Each row is a point on a landscape with many valleys, with its height.
A ball rolls from a point to the lowest of its 2 nearest points, and stops where none of them is lower. Distance is the straight distance between rows; heights are no part of it.
J721: [ -9  18 -15 -34   9  20  13   6  41  17 -13 -21  10  27 -28 -77  26   6
 -59 -15]  (h 289)
J974: [ 41 -25  16  25  43  33   7  32  10  12  -1   1 -31  21  -1 -10 -70 -84
 -47   6]  (h 314)
J285: [ 18   3  16 -31  26 -18   9 -23  33 -17  10 -40   6  42  -3 -68  14  20
 -56 -17]  (h 340)
J691: [ -8 -17 -37   5 -58 -47  49 -37  16   6 -32  18  20 -17 -28 -20 -15 -21
 -14  23]  (h 751)
J720: [ 32 -32  13  -7  43  -6 -20  20   3 -43 -10 -22 -27  64  52 -14 -41 -61
  16  19]  (h 166)
J243: [ 16   2   7  12 -51 -65  56 -78 -23 -27  25 -48   7 -17  -9  10 -60  55
  44 -14]  (h 423)
J315: [ 37  20   5  11 -20 -39  35 -10 -19 -25  -8  -5  20  13  64 -28  11  50
 -25 -21]  (h 366)
J488: [  3  -4  -3  59 -20  26  27  71 -42  36 -35  55  -4 -40  30  36  18 -46
 -32   1]  (h 514)
J843: [-24  -3  14 -61  28  -1 -57 -13  10 -33  12  -4   3  36  34  -5  48  37
  54  -2]  (h 464)
J342: [ 19  21  -6   2 -35 -32  30 -45 -26 -19 -10  27  31  -6  24 -20  -3  62
  -9 -30]  (h 316)
J344: [ 15 -28  20 -17  -1 -35 -17 -64  35 -31  29 -48   2  18 -25  13 -41  -6
  -6  21]  (h 559)
J3: [-33 -28   8  -7  13  36 -49 -28  14  25  32 -10  -5 -30 -86  -1  19 -18
 -25   1]  (h 330)
J236: [ 26  16 -56  -2  -3   0   2  31 -15  -1 -25 -17 -12  59  28  26 -39  -5
  89   7]  (h 397)
J735: [-26  38  14   2 -15 -35  57 -63  11 -33  29 -58  29 -26 -23  -7 -69  90
  88  28]  (h 496)
J47: [ 40  -9 -10  14  29  25  -8  31  -8  -6 -17  -1 -23  45  30  -6 -68 -70
   3   5]  (h 250)
J458: [ 12 -55   3  15 -22 -15   0  -7   4 -20 -17  29 -11   3  11  29 -33 -59
 -33  24]  (h 713)
J21: [-36  40 -43  -6 -23  -3  29 -36  41  11 -22 -24  34 -18 -55 -30 -36  29
  29  27]  (h 424)
J300: [ 31  -4   8 -16  15   3 -42  22 -24 -27  10  23 -22  34  59  36  -9  -2
  41  -5]  (h 164)
J546: [ 56  29  62  32  62  32  -2  49  18  17  25  49 -38 -29  57  36 -13 -39
  -4 -32]  (h 526)
J937: [-33 -18 -27   1  -5  31 -11  60 -16  24 -29  11 -13  -3 -15  11  35 -52
 -28   6]  (h 339)
J350: [-29  14  23  28  39  51  14  60 -57  63   0   3  -5 -38 -57 -11  69  -1
 -60 -20]  (h 441)
J795: [ -8   8  29  26  10  51   4  20 -24  49  17  30   2 -49 -37  -6  48  20
 -67 -27]  (h 416)
J558: [ 23 -11   0  -9  -4 -27 -13 -30 -15 -31  30 -48  -7  33  14  41 -34  33
  72  -2]  (h 295)
J746: [-18  29 -70 -14  -4  39 -23  37  -5  40 -21 -11  -2  21 -23  15   6  -7
  43  -1]  (h 229)
J358: [ 15 -32  26  -1 -27 -61  25 -60  10 -45   5 -28  19  11  20 -22 -10  16
 -34  -2]  (h 637)
J412: [ 15 -30  21  26  38  35   0  43   6  38  10   8 -39  -3 -30  -9  -7 -62
 -70   8]  (h 247)
J901: [-10  -6  13 -12 -26 -51  29 -66  26 -54  -3 -47  43   8   2 -52  -7  43
  -5  -3]  (h 659)
J91: [ -3 -46 -17   7 -30 -41  -2  -5  -9 -39 -29  36 -17   9  40  39 -39 -61
  41  31]  (h 690)
J491: [-34 -22 -30   0 -41 -17 -26 -25   2   4 -11  26  -5 -32 -19  62 -14 -27
  60  39]  (h 644)
J930: [-11  12  28  41  57  54   5  91 -48  60  10  14 -33 -44 -21  23  56 -30
 -38 -17]  (h 435)
J79: [-57  29   7 -46   3   1 -15 -31  38 -51 -14  -5  50  13   5 -26  25  65
  81   6]  (h 237)
J877: [-15  24   7 -24 -10  -7  17 -43  18 -47 -19  -8  50  19   0 -67  15  58
  -6 -29]  (h 687)
J519: [-35  -7   3  39 -23  37   2  -4 -49  35  -9  26  38 -62 -65   6  35  16
 -34 -23]  (h 373)
J419: [ 51 -20  14   2  32 -17  -9   4 -13 -45  22 -64 -27  63  35  -4 -44 -13
  19  -3]  (h 232)
J596: [  4 -44  70  41  32  24  26  52  20  28  -3  32 -30 -31   3   7  21 -76
 -81  24]  (h 167)
J874: [-32  47 -22 -15   0 -20  47 -30  37 -30 -19 -57  44  20  -4 -46 -17  75
  80  26]  (h 271)
J998: [  1  14  13  -5 -20  16  -9 -36 -12  -5   7  41  32 -16  -2 -12  12  52
 -21 -34]  (h 215)
J19: [ -3 -21  -7  65 -13  23  35  60 -45  40 -30  17  -3 -35 -28  24  11 -54
 -54   8]  (h 536)
J994: [-45  33 -46 -22 -14  40  16  22  24  33 -36 -12  32   5 -40 -57  33   8
 -30 -15]  (h 228)
J897: [-33 -24 -46 -14 -43 -32 -16   7  -1 -12 -37  41 -11  -2  26  45   2 -42
  69  36]  (h 667)
J479: [-17  -4   7 -11 -20 -17 -23 -71  24 -16  21 -12  26 -15 -37  21 -29  23
  21  13]  (h 588)
J908: [ 47   6 -26  24 -29 -56  54  12 -21 -25 -24 -14   2  29  57 -25 -16   6
 -13  -7]  (h 398)
J534: [-18  -5 -20  -2 -37 -39   3 -57  19  -7   5   2   2 -24 -25  43 -45   7
  59  44]  (h 618)
J442: [ 49 -10  38   5  -9 -29   7 -50 -10 -20  38 -13   4   2  11  11 -36  27
 -46 -21]  (h 615)
J16: [-17  14 -36   4 -19  14  12 -28  39  29 -13 -28  30  -8 -79 -27 -22   1
 -26  10]  (h 475)
J82: [-55   8 -11 -39 -22   0 -32 -27  24 -16 -15  25  32 -10   3   5  27  32
  58  14]  (h 59)
J102: [ 32  37  46 -11  49  22  -8  24  18  34  42  33 -29 -18  21 -19  37  30
 -44 -41]  (h 444)
J223: [ 13 -12 -53  30 -53 -21  53  -4  -9  24 -32   9  -5 -12 -35   2 -42 -42
 -12  11]  (h 767)
J668: [ 18   9  -4  12 -58 -50  39 -68 -28 -16   6  19  13 -22   2  12 -34  46
  17 -25]  (h 376)
J415: [-12 -48  37  36  40  26  -7  34 -22  40  15   4 -35 -31 -73   3  32 -56
 -77   8]  (h 285)
J751: [-67   1 -13 -24  -9  27 -60 -22  18   7   1  12  19 -30 -34  30  23   8
  58  23]  (h 197)
J585: [ 20 -17  -8 -17   9  -8  -7 -21  32  -4  12 -35  -6  35 -32 -13 -26 -31
 -29   8]  (h 535)
J378: [ 23 -12 -25   5  -6 -29   6  -9  -2 -26   1 -41 -15  43  11  39 -70  -9
  89  24]  (h 345)
J423: [ 40  40  60  24  60  32   8  60  27  48  35  47 -43 -38  33  23  39  -9
 -31 -42]  (h 483)
J107: [-62 -34   1  25  -8  18 -11   9 -42  22 -16   4  23 -46 -73  12  53 -28
 -38   6]  (h 336)
J390: [-43 -10   6 -24  14  32 -12  37   8  27  -7  16 -10  -3  -3 -23  61 -25
 -55   0]  (h 368)
J139: [ 19  -3 -13  13 -11  18   6 -18  10  31  11 -11   7   0 -58 -14 -18 -10
 -59  -6]  (h 507)
J854: [ 15 -13  -4 -39  31  -1 -37  28   4 -31  -6 -13 -26  59  41   3   9 -23
  38   9]  (h 73)
J373: [ 28  -8  -7  42 -31 -17  40  33 -15  10 -30  58  -4 -16  53  18 -10 -33
 -41   4]  (h 473)
J684: [ 58   9  -7  41  -7 -21  52  31 -14  -9 -26  17  -8  18  60  -6 -49 -28
 -29  -5]  (h 432)
J368: [-10 -12  24 -37  26   0 -27  28  19  -3   8  29 -23  15  42 -14  48 -17
 -40  -6]  (h 404)
J54: [ 11  23  11  39  40  62  -3  93 -22  51  -1  30 -38 -24  21  21  22 -44
 -21 -17]  (h 409)
J816: [ 43 -11   7   4  19 -15  -4  13 -20 -45  22 -69 -15  57  67 -13   5  32
  38 -14]  (h 270)
J549: [-77   6 -31  24 -38  12  12 -17   0  22 -32   0  42 -66 -80 -12  16   1
   7  17]  (h 683)
J311: [ -9 -35 -11  -9 -44 -43   7 -24  10 -14 -21  28  11  -5  10   9   3 -24
 -20  18]  (h 733)
J376: [ 22   5  29 -39  21  -3 -42 -29  -8 -33  38 -13  -1  28  34 -10  26  55
  23 -22]  (h 488)
J624: [ 14  16   6 -11   2  30 -32  -3 -18  16  20  31  -5  -3   4   8  10  22
 -19 -26]  (h 305)
J181: [ 39  14  31 -20  42 -23  13  23  28 -18  18 -22 -16  31  48 -52  27   7
 -56 -12]  (h 382)
J111: [-11  33 -15 -41  15  31 -29 -24  18  -1  11 -20  19  22 -26 -20  -1  45
  36 -19]  (h 66)
J220: [ 41  42  27 -25  42  -1  -4  26   4  -2  24   6 -13  18  55 -30  40  37
 -30 -31]  (h 412)
J759: [ 58   0  64  23  26  -2 -13  16  -2 -12  32  50 -18 -26  67  44  -7 -13
 -26 -20]  (h 568)
J820: [-23   9  14 -73  37   8 -48  24  12 -13  11  20 -30  31  50 -25  67  16
   6 -15]  (h 436)
J548: [-45 -39   5  14  25  32 -28  12 -20  38   4 -18  -6 -29 -97  -2  38 -45
 -47   8]  (h 311)
J60: [-16  30 -23 -37   5  -7  -5 -24  19 -19  -5 -39  32  34   5 -21   8  58
  69   8]  (h 169)
J155: [-33 -18 -48  45 -47   1  27  34 -48  39 -42  28   7 -48 -38  16  25 -32
 -19  10]  (h 551)
J945: [ -7  -7 -51   4 -19  17  -6  41 -11  15 -33  18 -12  25   6  21 -12 -40
  17   8]  (h 293)
J192: [ -1  -3   5  10 -23 -64  50 -59   5 -30  40 -95   0  -1 -11  10 -68  53
  73  22]  (h 456)
J44: [ 22   5   0 -26   4  -3 -47 -21 -29 -17  29   1  -5  26  32  56 -10  47
  79  -8]  (h 246)
J249: [ 40  36  -2  16  16  44 -20  55 -21  36  13  39 -23 -13  30  31  12   4
 -15 -27]  (h 365)
J978: [ 54  -3  66   4  16 -22 -13 -20   0 -18  44  18  -7 -10  49  20   1  18
 -47 -20]  (h 594)
J651: [ 55   7  35   3  40  -9 -26  37 -29 -41  18  -3 -33  31 100  23   1   5
  38 -12]  (h 231)
J989: [-37  36 -40 -27   6  53 -27  14  15  34 -11 -15   8   7 -46 -30  31  16
  11 -13]  (h 165)
J957: [-71 -19 -41   4 -49 -12  -2 -17   4  11 -32  26  16 -52 -38  17  20 -22
  26  31]  (h 666)
J517: [-46  55 -40 -17 -15 -16  37 -20  46   0 -16 -27  29  -4 -22 -29 -34  50
  79  61]  (h 356)
J830: [-37 -29   7 -32   2  21 -67 -36  19   3  20  10  -3 -20 -36  26  17 -16
  10  14]  (h 275)

Call two points neighbours if one is among the 2 nearest of the other. Go from one point of each pair to the other, from neighbour to neighbour, staying as low as possible. Name the highest point that can't be avoided.
J596 and J82 -> J3
J82 and J989 -> J79
J854 and J412 -> J974
J854 and J998 -> J350

For each start below, name the point where the ball stops.
J358 -> J989
J344 -> J111
J820 -> J989
J102 -> J989
J311 -> J111
J19 -> J342
